Points on a hilly landscape, in no order, each with its height.
A climber steps from a point to the highest of its 6 nearest points, and stops where none of them is higher. Distance is the straight distance between rows; heights are no part of it.
Z_115 height 6.08: [ -7  13 -13   6 -17   0  24  -8  -8   7  -2   7  14  12  15  14   1 -12
  -1 -11  -1 -11  16 -15   3   4   8  44   4  10   0  23 -14]
Z_65 height 4.10: [  0   8   7  16   3 -20  -8  17  -4   1   9  17 -12  10  -4  -1  19  11
 -11  -6  -1   5   0 -15  15  -1  -2  -2 -15   9  15  -3  18]
Z_158 height 2.79: [  1  13   3   6   4 -12 -10  -6  -4 -11  12 -10 -13  13  -9  -8  12   1
   2 -17   6   1 -10  -5   1  -6  -8 -11   7 -16  23  -1  -1]
Z_315 height 5.98: [ -8  -6  -8  15   7   7  -1  25   1  -1   6  14 -10   2  -2  -3   0  17
   2  -3   0   7  -9  -5  13   2   7 -13 -10  10   4  -2  18]
Z_385 height 4.14: [  1 -14 -10  -9   1   9   3  12  18  -1   1   6   6  -9  -3  -8  -7  11
  13   6   3  12   0   2  -5   6   4 -15  -3  13 -16 -19   5]
Z_930 height 5.00: [  7   4   8   3   2 -16  -8  17  -3   2  21   4  -5   9  -9  10  16 -24
   8  -7   1   0 -14 -11  13   5  13  15   2   4  21   5  24]
Z_557 height 5.60: [  4 -18  -9 -26   7  26  17 -13  20  -1   6  -5  -8 -23 -18  -7   4  13
   5   7  13  13 -21  16  -6   2  -2 -19   4  -1 -13   0  -4]
Z_928 height 5.59: [ -1  -2   3  11  -2   1  -7  15  -4   4  25  -2  12   3 -10  11  21 -39
   1  -4   2  -3 -17  -6   6   4  20  16   3  -2  27   6  23]
Z_912 height 5.13: [  4  11  -8  14 -10  -7  10 -32 -11   3 -25   1   9  13  28  12  -9 -13
 -14   6 -15  -4  26  -9 -20  10  -3  29  20   3   3   9 -16]
Z_985 height 4.72: [  1  -2   4   9  15   2   0  12 -11  -5   7   9 -26   7 -15  -7  -4  16
  -2   1   2  13 -27  24   1  -2   1 -16 -16  -1  15   0   4]
Z_835 height 5.79: [ 14 -14  -2 -26  15  25   2 -21  11   8  -2 -10  -9 -16 -24 -14  10  22
  13  23   5   8  -9  34  -2 -21 -10 -18  -5  -1 -21   9  -6]
Z_517 height 2.51: [ -4  -4   4  18   7 -19  -4  17  -8  -4  25   7 -19   8 -10  -9  17   2
  -2  -3  -2   4 -22   1  17   4   7  -7  -9   1  25   0  16]
Z_437 height 4.08: [-18  -9 -11   8  -9   5   7  23  -1   3  -6  10   3  -3   8   2  -3  11
   8   1  -9  -1  -1 -14   5   8   9   6  -7  13  -3  -6  23]
Z_141 height 5.89: [ -1  17 -15   6 -15 -13  23 -14 -10   8 -12   7   6  18  16  14   3 -17
  -4  -5  -5 -11  26  -8  -5   7  -1  47   8   7  16   5 -13]
Z_712 height 5.10: [-10 -27  -8   4   1  17  -2  14  -7   0  11   6 -28 -13  -8 -14  18  -4
  12 -11   2   5 -25  13  16   5   3 -28  -2   5  27  12  21]
Z_248 height 0.52: [ 11  16  11  14   2 -28 -10  -3  -7 -10  17   2 -20  11  -8 -13  17   0
  -4  -9  10   2 -14  -7  -4  -8  -2  -1   3  -7  17  -4  11]
Z_239 height 3.43: [ -9   5   0   4  -7  -4   8  26  -2  20 -20  11  10   7   5  20   2  14
   1   5 -11   5  21 -17   9   9   2  26 -18  16 -13 -11   7]
Z_20 height 5.77: [  2 -28  -8 -17  -2  20  14  11  14  -3   4   0 -17 -21 -13 -10  -4  15
  18   2  15  23 -17  16  -6   4   2 -26  -3   8  -6  -5  -1]
Z_771 height 5.68: [  9  -9   9 -17  14  -2  -7 -18  29   3 -12 -19   9   1   4 -11  -7  -1
  -7  24  -3 -10  21  17   4 -10 -11 -15   0  -4 -25  19 -10]
Z_715 height 6.00: [ 22  -2  10 -18  17   9   0 -15   9   4  -1 -11  -4  -6 -17 -11   2   8
   0  23  -1  -4 -10  29  -6 -16 -11 -15  -2  -2 -25   8  -2]
Z_991 height 6.53: [ -9  -4   4   6   4  11   1  -1 -15  -9  15  -6 -21   1 -15 -12   8  -8
  -3 -15   6   1 -33  23   2  -4   0 -22  -5 -17  21   5   0]
Z_988 height 1.52: [ 16   7  13  11   0 -24  -7   7  -6 -10  31 -11 -15   8 -14   2  25  -8
   4  -5  11   2 -22  -3   3   0   1   0  17   2  30   1  18]
Z_532 height 5.46: [ 11  -5  10 -16   9  17  -6 -15 -15 -11   3 -15 -12   4  -8   2   1  13
  -6 -21   6   2 -28  33 -13 -21 -13 -15   1 -21  -1  -1 -16]
Z_608 height 4.29: [  1  11   6   8  -1 -28  -6   6   0  -7  11   5 -10  11  -3  13   8 -17
   4  -1   4  -5  -4 -17   5  -1   5  23   4   1  27  -1  25]
Z_384 height 5.39: [ 10   6  12   0   9  14 -20 -19 -15 -22  14 -12  -2   7  -4  -3  -5  10
 -10 -27   8   5 -26  25 -10 -11 -16 -26   4 -24   3  13 -18]
Z_206 height 5.01: [-12   6  -3  10  -4 -12  16  25   3  18   2  13   8  15  -2  20   6 -10
   8  -4   2  -4  -2 -22  14   7   5  28  -9   5   7   3  28]
Z_764 height 1.37: [ -5   3  -6   0  -8   8  14  19   5  11 -25   7  18  -2   7  15  -5  12
   6   9  -6  -4  28 -24  -4   8   6  16 -15  22 -24 -10   1]
Z_360 height 2.45: [ -8  10  -9   9  -9 -12   0  16  -4   8 -18  12  13   9   6   9  -7   7
  -8   2   0  -3  15 -15   7   0   3  20 -10  13 -10  -9   3]
Z_862 height 3.35: [  9   1   1   1   0  -9  -7  21   8   4 -12  10   1  -2  -4  -1  -9   8
  -3   9  -3  -1  18  -5   1  -5  -6   3  -8  15 -15 -15  13]
Z_362 height 2.69: [  9  15   3  11   1 -27 -13  -1 -10  -9   5  11   0   3  -2   0   1  13
 -12  -6  -1   1  11  -1   0  -3  -4   2   6   2   9  -5   5]
Z_688 height 6.35: [ -5 -21  -5 -22   4  17   2   5  -4  -5   8  -4 -25 -11 -10  -3  -2   6
   9  -7   5  12 -32  25  -5 -10   1 -30   3  -5   3  -1 -12]
Z_969 height 5.36: [ -4  15  -5   5 -12  -9   7 -11  -4  -2 -19   1   9   4  22   8 -17  -9
  -7   4 -12  -6  24 -14  -7   0   6  27  13   5 -12   3 -13]
Z_922 height 4.95: [  8  -6   2  -8   0  -2  -7  -1  20   4 -16  -7  10  -3   7  -9  -7  -7
  -4  30  -6 -11  32  -9   5  -4 -18  -2  -4  14 -24   6  -1]
Z_45 height 4.36: [-12  -1  -3  10  -2  -2  -8  20  -5   1  18   2 -17  -2  -6  -7  15  -8
   6 -14   0   4 -24  -6  12   8  12  -9  -4  -6  16   9  21]
Z_397 height 4.81: [  2  14   2  13  -3 -12  -3 -15 -10  -5  -5   2   9   8  16   4  -7  -1
   0  -6  -8  -5  13  -9   4   0  -3  16  11   1  -3  -1  -4]
Z_71 height 4.69: [ -4   6  -4   2 -20   0  12  -2 -13   4 -21   3  23   0  17   9 -12   0
  -5  12 -20 -14  24 -19 -10   6   7  30   4  13 -19   4 -19]
Z_522 height 5.92: [-12 -30  -2 -24   1  41   4  -5   1  -6   9 -16 -15 -21 -11  -3  -3   1
   5 -25  10   5 -35  23  -1  -4   1 -32   5 -20   9   5  -3]
Z_182 height 6.37: [  1  17  -5   9  -8 -12  16   7  -3   7   1   3   5   9  -1  18   7 -35
   1  -9   3 -13  10 -18   4   4   3  53   7   2  18  15   1]
Z_574 height 5.49: [ 17  -2   7 -11  19  -7 -19   1  22  -4  -6  -3  -1  -4  -8 -10 -13  10
  -2  22  -1  -4  19   9  -5 -10  -3 -18  -2  14 -26  -4  -2]
Z_429 height 5.84: [-11  10  -4  13 -17  -8   9 -10  -9  -6 -11  -6  13  -6  21  11  -8 -12
  -4 -10  -3  -3  16 -15  -8  -2   6  27   6   1  -4  15 -14]
Z_15 height 5.45: [-24  11 -10   4  -9   0   1   7   2   4  13   1   9   1   4   8   0 -15
   3 -10  -5  -6 -11 -14   6   3   9  11  -5  -4   3   9   9]
Z_798 height 2.83: [  2 -10  -8 -10 -19  11   4 -11  13   6 -10 -17  28 -19  19  -6  -5   1
   4  20   1  -5  22 -18  -4  18   3  -2  -4   7 -36  -1 -15]
Z_647 height 3.58: [  0  10   9  10  12 -12  -8   8  -9  -6  18   5 -25   2 -14 -10   3  14
  -8  -5   2  10 -13  13   2  -5  -1 -15  -9  -5  13  -3   2]
Z_854 height 4.21: [  3   5  11  10  15  -9 -10  -3  -8 -14  20   1 -11  12 -11  -8  -4  19
  -7 -11   6   3  -7  12  -7 -14  -6 -15  -7  -6   3  -6  -5]
Z_506 height 5.48: [-16   3  -5  -1  -7   5   6  -3  -2  -3   6  -9  16  -6  19   3  -9 -12
   2 -17  -5  -7   7 -20  -4  -1  11   6   0  -3  -9  10 -15]
Z_758 height 5.93: [ -7 -38 -17 -14  -2  35  16   6   1  -5  -7   2 -30 -18 -21  -6  -2   7
  12  -4  15  27 -28  21  -7   0   5 -21  -3  15  11  -1   9]
Z_549 height 6.28: [  1  11   8   8  -2 -23  -3  10  -3   9   4  19  -9   9   0  10   7   5
  -8   0 -10  -5   6 -14  14   1  -1  20  -4   1   8 -13  23]
Z_990 height 5.29: [  2  13   8   5   3  -4 -15 -26   1 -17  -8   0  10   7  14   1 -11   5
  -8 -12  -3   4   4   9 -13  -3   2 -12  12 -12  -2  -4 -13]
Z_359 height 5.80: [ -4 -36 -13 -32   4  40  14 -10   8   5  -4  -9 -13 -27 -18  -4  -5   5
  12  -5  16  18 -36  20  -9   0   3 -29   1  -2   6   4   1]
Z_551 height 5.05: [ 10   1  17   0   7  -9 -17  10  11  -2 -11   8   8   1   4  -5 -10   5
  -4  19  -9  -5  31   2   3  -8  -7  -4  -2  18 -13  -6  -2]
Z_42 height 4.12: [-11   5  -1  10  -7 -14   2   3  -6   2   8   5  -2   3   2   1  -5  -2
   0  -3  -5   2   5 -14  13  -5   1   6  -7  -8   8   2  14]
Z_564 height 2.54: [ 13  23   0   5  -7 -28  -3 -27  -5  -5   2  -1  -8   7   8   6  10 -15
  -9  -7   9  -3   1 -18   1  -2  -6  30  16  -6  22  -4   8]
Z_130 height 4.80: [ 17  13 -13  13   1 -19   8 -24 -19   7 -26  17   9  11  19   8   4  -6
  -3   6 -16  -1  30  -6  -2  11 -15  45   9   8  18   0  -5]
Z_382 height 5.74: [  7  -8   0 -25   8  23  12  -4   6  -2   3  -9 -12 -13 -25  -1  -2  17
   3  16  10  14 -24  29  -8  -9  -6 -25   5   1 -21  -3   2]
Z_39 height 5.38: [  0   9   3   4  -1  -3  -8 -26   2 -12 -10  -8  20   0  28   5 -13  -9
  -8  -7  -3   2  16  -8  -9  -6  -3  -2  12  -8  -8   1 -17]
Z_286 height 5.32: [  5  -8  -1 -12   2  -2  -1 -10  23   5 -18 -12  20  -5   7 -17  -8  -8
   2  39  -6 -14  34  -4   5   1 -14   1   3   3 -25  12  -8]
Z_241 height 5.62: [  9 -19  -1 -24   9  29  12 -20   2  16  -4 -14 -26 -23 -25 -11   4  21
  12  29   5  15 -30  31 -13 -11  -6 -19   3  -4 -18   3   1]
Z_719 height 5.55: [ 15  -2   3 -10   9   9   1  -6  12  -4   5   0   2 -10  -6  -5  -3  18
  -1  14  -4   4  -2  11  -6  -7  -6 -15  -5   1 -19  -4 -10]
Z_399 height 4.91: [ -6 -19 -10   8   5  16   3  27   3  -4   8  13 -21  -7  -6  -8  -3  18
   6   3   4  23 -15  12   4   5   5 -20  -7  12  13  -5  19]
Z_204 height 0.29: [ -2  -7  -9  -4 -19  10   7   6  17  13 -27  -6  24 -11  16   3  -5   1
  12  24  -2 -13  19 -16  -8   6   2  16  -5  20 -34   2  -2]
Z_99 height 4.27: [-15   0  -1   6   6  -2   1   7   0  -9  20   6  -7   0  -3  -7  -2  -2
   3  -6  -5  -5 -13  -5  11  -1  10 -14  -7 -10   4 -11  11]
Z_436 height 4.39: [ -4 -13  -8 -14  -7   9   6 -10  31   7 -10 -12  16 -17  -1 -13   4   4
  17  24   4  -2  25   6   2  -1  -6  -6  -5   2 -37   0  -4]
Z_974 height 5.11: [  8   2   0   5  -8  -3  -3 -16  -7  -2 -28  -2  21   2  21   9 -16 -10
 -13  17 -21  -7  33  -7 -11  13  -5  27  15   6  -8   2 -13]
Z_196 height 5.30: [-10  16  -2   0  -5  -2  -5 -10  -2 -12  19  -7   3  -6   2  -7  -5 -18
   0 -24  -3  -9 -11 -15   4   0   9  -3   3 -22   5   7  -2]
Z_998 height 2.95: [  5  13   5  10   7 -20   9  19 -22  21 -35  28  13  20   0  17   5   0
  -9  13  -6  -6  36 -17   2   3  -2  43 -13   8  -2  -9   5]
Z_245 height 2.11: [ 11  14   3   6   5 -26  -5  16 -11  11 -29  23   5  21  -4  12   5   7
 -13   9  -4  -4  31 -12   6  -5  -7  27 -12  12   1 -16  16]
Z_954 height 5.08: [-14   3  -1  -6  -2   0  -5   6   9  -6  -2   0   7 -12   9  -2 -14   5
  -3  -6   1  -1  -1 -10  -5   1   6 -14   1   0 -18  -9 -12]
Z_193 height 1.59: [ 15   6  16  11   6 -16 -10  -6  -9  -9  22 -17 -23   5 -19 -13  25  -2
  -5 -20  13  -1 -31  17  -6  -1 -11 -13   4 -19  34   7   3]
Z_651 height 4.44: [  5  22  11   9   5 -15 -16 -21  -2 -11   1   3  -2  13   8   1  -4   7
 -18  -5   1  -3  12  -5  -9  -7   0  -7  12 -10   2  -4  -4]
Z_70 height 5.99: [ -6   3   3  -9   1  10  -7  -7   3 -15   7  -7   0  -7  -5  -3  -9   6
  -3 -16   8   4 -17   3  -5  -4  -1 -26   6 -16  -6  -8 -13]
Z_485 height 4.63: [ -7   4   3  17   2  -5  12  29   4  10  -1  16  -4  14  -3  12  14   7
   8  -5  -3  -2  -3 -20  32  11   4   7 -16   4  16   2  36]
Z_792 height 5.33: [  0 -17  -6 -24  10  24  10  -8  26   8   2  -4   8 -19  -6 -18  -3   7
  10   6  14   5  -6  14  -7   7  -7 -15   3  -2 -21  -6  -6]
Z_350 height 5.76: [  1  12  -6   6  -8 -21  25   9  -8  22  -5  14   1  19   0  24   8 -19
  -5   1   4 -10  22 -14   8   8   4  53  -8   8  19   1   4]
Z_168 height 5.25: [ -5  -4   0  14   2   1 -12  12  -2   8  25   1  -3   5  -8  -7  19 -27
  15   3   7  -7 -20  -1  15  11  16  -4   1  -1  27   7  28]
Z_684 height 4.33: [ 22  19 -14   8  -3 -29  17 -10  -5  13 -15   7   1  15   1  29  10 -18
   9  -4   2   1  24 -13  -2   4 -10  52   9  14  37   4 -10]
Z_152 height 5.78: [ 11  -3   6 -17  10  16  -7 -17  17 -11   3 -11   8  -9   1  -5  -2  14
  -2   8   8  -4 -12  24  -7 -13 -10 -24  -1  -7 -22  -3 -16]
Z_312 height 3.05: [  1  -8   2 -10 -15   2   8   1  16  10 -26 -17  22 -10  17  -8  -2  -8
   5  35 -11 -10  38  -9   0   7  -2   9   0  13 -29  11 -17]
Z_873 height 3.56: [ 11  17   2  12   2 -18 -14 -14  -6  -6  -9  10   8   8   6  -1  -8   7
 -10   2  -5  -2  23  -4  -2  -6  -3  11  12   4  -3  -9   3]
Z_407 height 5.06: [ -5  -6  -4 -13  -5  16   5  -6  24  -2  -5 -11  23 -17  12  -3  -6   1
   6   5   6   5  -2  -9   1   4   5 -18  -3  -2 -31  -3 -18]
Z_285 height 5.41: [ -6  -4   1  11   6  -4   0  11 -22  -2  19  -6 -27  -5 -18 -10   5   7
  -3  -3   7   7 -29  22   8  -1  -5 -18 -13 -12  20   5   5]
Z_570 height 5.44: [-10 -23  -8 -25   3  25  11  -5  22   2   8 -10   4 -20  -6 -10   2   5
  13  -6   8  12 -19  14  -4   4   2 -26   2  -6 -12  -7  -7]
Z_639 height 5.35: [  7  -8   3 -14   4  15   8  -6  12  -2   5  -1   1 -14 -16 -12 -11  12
   9  11  10   3 -12   9  -6   2  -1 -20   2   0 -17  -8  -2]
Z_591 height 2.37: [ 12  27   0  12   1 -36  -5  -6 -14   4 -17  20   4   6   3  12   9  -2
  -4   0  -4   9  26  -8   7   6  -4  31   4   6   8 -17   3]
Z_3 height 3.11: [  5   4  -2   3 -10  -5   0   6   1  18 -24   8  25   5   8   9 -14  -1
  -3  22 -19 -10  37 -15  -6  -2   4  22  -5  20 -21  -3  -5]
Z_205 height 3.79: [ -8  -1   3   6  -7 -11   0  18  -3   4  19  11 -14  12  -2   4  17  -4
   1   1  -6   5 -13  -9  19   5  10  -1 -10   2  22   8  24]
Z_943 height 5.61: [ -4 -10  -2   0  12  13   4   9  -7 -10  10   1 -21  -4 -12  -7  -5  15
   2  -4   5   8 -22  20   1   1   0 -27  -7  -3   7  -4   5]
Z_875 height 5.69: [ -8  -6   2  -9   4  12  -8   2  -7  -9  22  -3 -15  -8  -9  -2  -1   3
   8 -31   1   4 -28  11  -5  -6  -4 -25  -3 -20   9  -5  -5]
Z_797 height 5.87: [ 11   2  18  -6  10  -9 -12  -3  15 -10 -14  -3  15   3  16  -6  -9  -4
  -5  19  -7  -8  27   5  -3   3  -7  -4  12   8 -11  -1 -10]
Z_881 height 5.56: [ -3  -9  -4 -15   1  17  -2  -6   6  -9  11 -12   8 -10   3  -7 -14   6
   5 -11   3   2 -17   7  -5  -5   5 -22   3 -12 -15 -10 -17]
Z_945 height 4.00: [-15  -2 -14   2 -21   7   3   5   2   2 -10  -7  10  -5  15  14 -10   5
   7  -1  -6   1  15 -17   0   3   5   6  -3   6 -26  -4  -3]
Z_646 height 5.47: [ 14  -5   3 -22  15  27  -7 -10  -3  -3   1 -21  -6 -10 -11   2  -1  13
  -5  -3   0   3 -35  35 -12 -17 -11 -28   9 -12  -8  -3 -23]
Z_503 height 4.64: [  5  -7   4  16  13   3   4  26  -5   3   7  11 -27   4  -6  -7  -2  25
   2   6  -3  11  -5   9   2   4   1 -22 -21   9   5  -3  10]
Z_547 height 4.94: [-19  -6  -4 -10 -15  11   2   3  10   1   0  -5  14  -9  16   3 -14   0
   6  -7  -6   0   1 -14   0   9  14  -4  -3   4 -24  -7  -7]
Z_356 height 5.63: [-18  20 -13   8 -12  -7   8  -2  -6   7  -3   1  13   3   8  13  -7 -10
  -5  -8 -11  -6  12 -15   6   2  10  25   1   0   2   4   2]
Z_473 height 5.37: [-16  -7  -3 -17  -3  15  -8 -11   5  -9   5 -14   8 -18  14   2  -5  -6
   3 -16   0  -5 -14  -6  -7  -4   2 -19   1 -12   0   4 -21]
Z_597 height 5.53: [ -5  -7   4   6   8   5  -9   9  -9   2  27   1 -17   2 -15 -16  24 -19
   6 -13   1  -3 -24   5  10   8  12 -19   5 -14  29   7  10]
Z_612 height 5.51: [ -8   1  -1  -1   2   2  -7 -14   0 -17   4  -8  13  -7   8  -1 -14   7
  -6 -15   3   1   0   2  -4   2   3  -9  14 -11 -14  -1 -17]
Z_993 height 5.88: [ -4  10   6   6 -10 -15  -3   2   1   1  17   2   6  10  -1  12  13 -28
   5  -6   4  -4  -7 -12   5   6  11  26   6  -4   9   7  18]
Z_823 height 5.83: [  9   2   4  -2  16  14   1  -5  -8  -7  10 -12 -13  -8 -18  -3   2  15
  -1  -6   4   9 -30  26 -13 -13 -10 -23  -2  -9  -5  -2  -6]
Z_710 height 4.17: [ 10  -6  10  19   6  -2 -14  11  -5  -9  25  -5 -14   4 -22  -8  23 -26
  -3  -5   5  -7 -28   2  -7   6  13  -7   5  -3  30   5  17]
Z_668 height 5.57: [ -2  18 -11  11  -9 -12  14 -24 -11   7 -21   8   9  12  17  14   1  -9
  -4   0  -1  -7  33 -10  -6   4  -2  35  11   7   8   3  -8]
Z_789 height 5.52: [ -2   0   4 -12   2  10 -12 -27   6  -8  -2 -20  22  -2  19   1 -10 -10
  -9 -14   5   3  -2   1 -11  -3  -6 -18   8 -11 -11  -4 -19]
Z_497 height 6.15: [ -3   1   3   0   9   9  -6  -9 -19  -4  20  -8 -16   7 -12 -11   3   8
  -3 -26   8  -1 -28  24  -6  -9  -8 -24  -3 -27  12  -4  -7]
Z_641 height 5.70: [-10   1  -5  -1 -15   0  26  12 -10  18 -26   8  20  19   7  22  -1  -1
  -3   2  -5  -8  24 -23   0   6   4  37 -11  17 -10   9 -12]
Z_850 height 4.35: [ -1   9  -2   8  -8  -6   2  12 -14  19 -27  18  17  15   1  17  -6   3
  -7  10 -12  -5  30 -11  -3   3   4  34  -8  18  -9  -6  -2]
Z_431 height 5.58: [-16   1  -3  -9   0  11  -3  -1   3  -6  18 -12   1  -4  -2 -10  -7  -8
   5 -29   2  -4 -19  -2   1  -3   5 -23   3 -22   5  -3 -12]
Z_250 height 3.76: [  5   2   9  18  10 -16  -5   4 -16  -5  20  -1 -31   8 -17 -11  14   9
  -1  -8   8   5 -34  24   5  -4 -12 -13  -8  -6  28   5   0]
Z_234 height 2.40: [  3  -1   2  -3  -2  -1  -1   8   8   7 -17  -4  19  -4   7   3  -9  12
   1  19  -5  -6  20 -13  -9  -1  -1   0   1  13 -26 -12   3]
Z_358 height 4.48: [ -5 -20  -4  15   3   8  -3  29  -3   6   3  15 -23   4  -3  -8  22  10
  13  -2   8   7 -13   0  31  12  13 -12 -16  13  22  11  27]
Z_898 height 3.06: [ -1  22   1   6  -4 -25  -5  -4  -6  -1  -5  10   1  13   6   2   6   1
  -6  -1  -3  -5  12 -17   3  -5   1  17  -3   0   5 -13   6]
Z_934 height 5.90: [  5   1   4   2 -15  -1  -4  -2  17   1 -20  -5  19  -6  20  -3 -14 -12
  -8  30  -8  -8  29  -7  -4   0  -4   5   5  12 -21   7 -22]
Z_692 height 3.78: [ 16  13   7  15   4 -26 -13   5   1  -7  -9  14  -3  10   1  -3  -4  15
 -12   1 -10  -7  26  -1   2 -12   2   6  -7   8  -2 -12   6]
Z_262 height 3.04: [ 12  15  -2   8   6 -24  -3  -2 -17  17 -36  26  11  17   1  13   0   0
  -4  15 -17  -3  41  -6   4   6  -6  31   3  16   4  -4   2]
Z_244 height 4.70: [ -2   1   1   1 -23  10   2 -15  -4  -2 -18 -13  22  -3  35   5 -15 -14
 -12   5 -10  -7  16 -17 -15   7   4  10  15  -1 -14   7 -27]
Z_765 height 6.04: [  3 -28  -7  -9  12  24  10   7  -6   8   2  -5 -28 -18 -26  -3 -13  16
   7   8  11  24 -28  26  -5  -6   0 -18  -1   4  14   1   1]
Z_878 height 4.01: [-21   9   2   2  -4   0  -7   6   0  -5   4   2   2  -2   4   0  -8   3
   2  -2   6  -3   4  -3   0   3   5  -6  -4   1  -7 -14   2]
Z_86 height 5.34: [  5  17  -9   9  -7 -10   2 -28 -14   4 -16   4   6  10  16   8  -8  -9
  -6  -4  -7   0  21 -16  -7   1  -5  29  20  -9  13   7  -9]
Z_387 height 5.65: [-19 -15   1 -22   5  29  -1  -3  -8  -2  17 -15 -18  -8 -14   1   4  -7
   4 -33   8  -1 -25  23   1 -13  -7 -33   4 -32  18   3  -6]
Z_5 height 3.60: [ 11   9   5   4   3  -9  -3   7  -6   4 -33  17  18   8  12  12 -11   0
 -11  15 -14  -3  41 -10   0   6  -5  29   4  14  -5  -4  -3]
Z_950 height 5.54: [  8  -4  15  -5  -1  -6  -3 -15  10  -3 -25 -12  16  -5  17  -2 -17 -11
  -8  32 -20 -10  28  -9 -16  12 -15  15  21   5 -18   8 -16]
Z_72 height 5.50: [ 15  -4   7 -23   8  24 -13 -24   0 -17  10 -23  14   0  -5   1  -5   8
  -3 -16   5   0 -19  24  -8 -12 -13 -27  10 -20  -5  -2 -28]
Z_450 height 3.96: [  6   0   4  21  10 -16  -4   9 -15   0  18   5 -27   8 -15  -9   9  21
  -6  -3   5   9 -20  18   6   5 -11 -13 -16  -1  20  -6  11]
Z_303 height 5.23: [ 10  -8  11   0  19   1  -6   3   3  -8   7   6 -13  -4 -12  -3  -2  26
  -4   6   1   5  -7  22  -7  -7  -1 -17  -5   0  -5 -10   1]
Z_720 height 5.17: [ -9  -3   3   1   1   4  -9  -3  -7  -6  32  -4  -6   0 -11 -15  17 -22
   0 -26   7  -1 -21   3   5  -1   5 -11   7 -29  21   5   9]
Z_375 height 2.94: [ -8  11   2  11   4  -8  -8  -1  -3 -10  16   5  -4   7   6  -5  -3   5
  -8 -16   2   1  -6  -3  -2  -3   3  -8  -4  -8   0  -5   1]
Z_428 height 4.31: [ 11 -11  -6 -11  -4   4  -1   5  18   4  -2  -4  17 -11   2 -11  -6   7
   9  21   1   0  14   0  -8   6  -5  -7  -4   5 -28 -11  -1]
Z_859 height 4.46: [ -7 -20   4   9   0   8   1  17  -7   1  10  12 -34   2  -9  -8   6   8
   9  -7   9   9 -24  15  11   1   0 -15 -15   2  22   3  18]
Z_843 height 5.71: [ 14  -5  17  -7  11   3 -17 -23  20 -11 -12 -20  26   4  23 -11  -9  -7
 -15  15  -2  -5  15   9 -14  -6 -15  -7  16 -13 -10  11 -19]
Z_742 height 2.64: [  9  -4   3  -8  -5   1   5   9  23  12 -16  -3  17 -10   5  -5  -5  -2
   7  28 -13  -8  34 -12   0   1   1   3  -8  15 -23  -6   1]
Z_852 height 5.64: [  5  -5  12 -10   2   8  -9 -21  19  -8   1  -8  25  -2   6  -2 -16  -4
 -10   7   6   1   7   7 -11  -1  -4 -19   8  -4 -18   2 -24]
Z_89 height 5.27: [ -7   6   0  -2  -1  -8  37  20 -12  29 -30  24  11  22   0  26  12  -2
  -5  -2  10  -4  21 -29  12   9  -4  44 -23  12   0   4  -2]
Z_672 height 4.92: [ -5  19   2   6  -7 -22  -7  -5  -6  -5  18   1  -5   4   2   0   8 -19
  -1 -16   5 -13  -5 -16   8   5   5  13  17 -10   9   4   9]
Z_586 height 2.16: [ -3  -9  -1  -6 -25  13  13 -15   4   0 -20 -16  30  -5  28   5  -8   1
  -1  23  -2 -12  19 -20  -9   5   7  17   4  21 -30   8 -21]
Z_57 height 5.67: [ -9 -21 -13  -2   4  21   7  18 -10  -1   6   4 -28  -7 -17  -6   4  11
  14  -7   9  16 -29  28  10   1   2 -22 -12  -3  21   8  10]
Z_307 height 5.42: [  8  17  -6   3  -7 -23  10  -8  -2   2  -1   5   3   3   6  18   8 -26
   6 -13   4  -5   9 -14   5   3  -4  45  11   7  27  -2   6]
Z_575 height 4.73: [  7 -13   0  19   2   8  -8  24   3   4  26   4 -13   3 -16 -10  22 -19
   6  -1   4   2 -27   5  18   1  20 -11   4   5  30  12  31]
Z_380 height 5.22: [-16   9  -3   4  -5   4  -5  -4  -7   1  26  -8  -4  -1  -7  -4  13 -23
   4 -15  -1 -10 -14 -15  12   0   8   1   5 -23  12   6   9]
Z_925 height 5.24: [-13 -17 -14 -11   2  20   3  14   5  -1  15   2 -14  -8  -3   0  -6   7
  10  -6   2  10 -13   3  -3   6  11 -29  -7   0   4  -1   7]

For each start below, name the point where the climber stops.
Z_862: Z_934
Z_859: Z_688
Z_912: Z_182
Z_262: Z_182
Z_86: Z_182
Z_712: Z_688
Z_5: Z_934
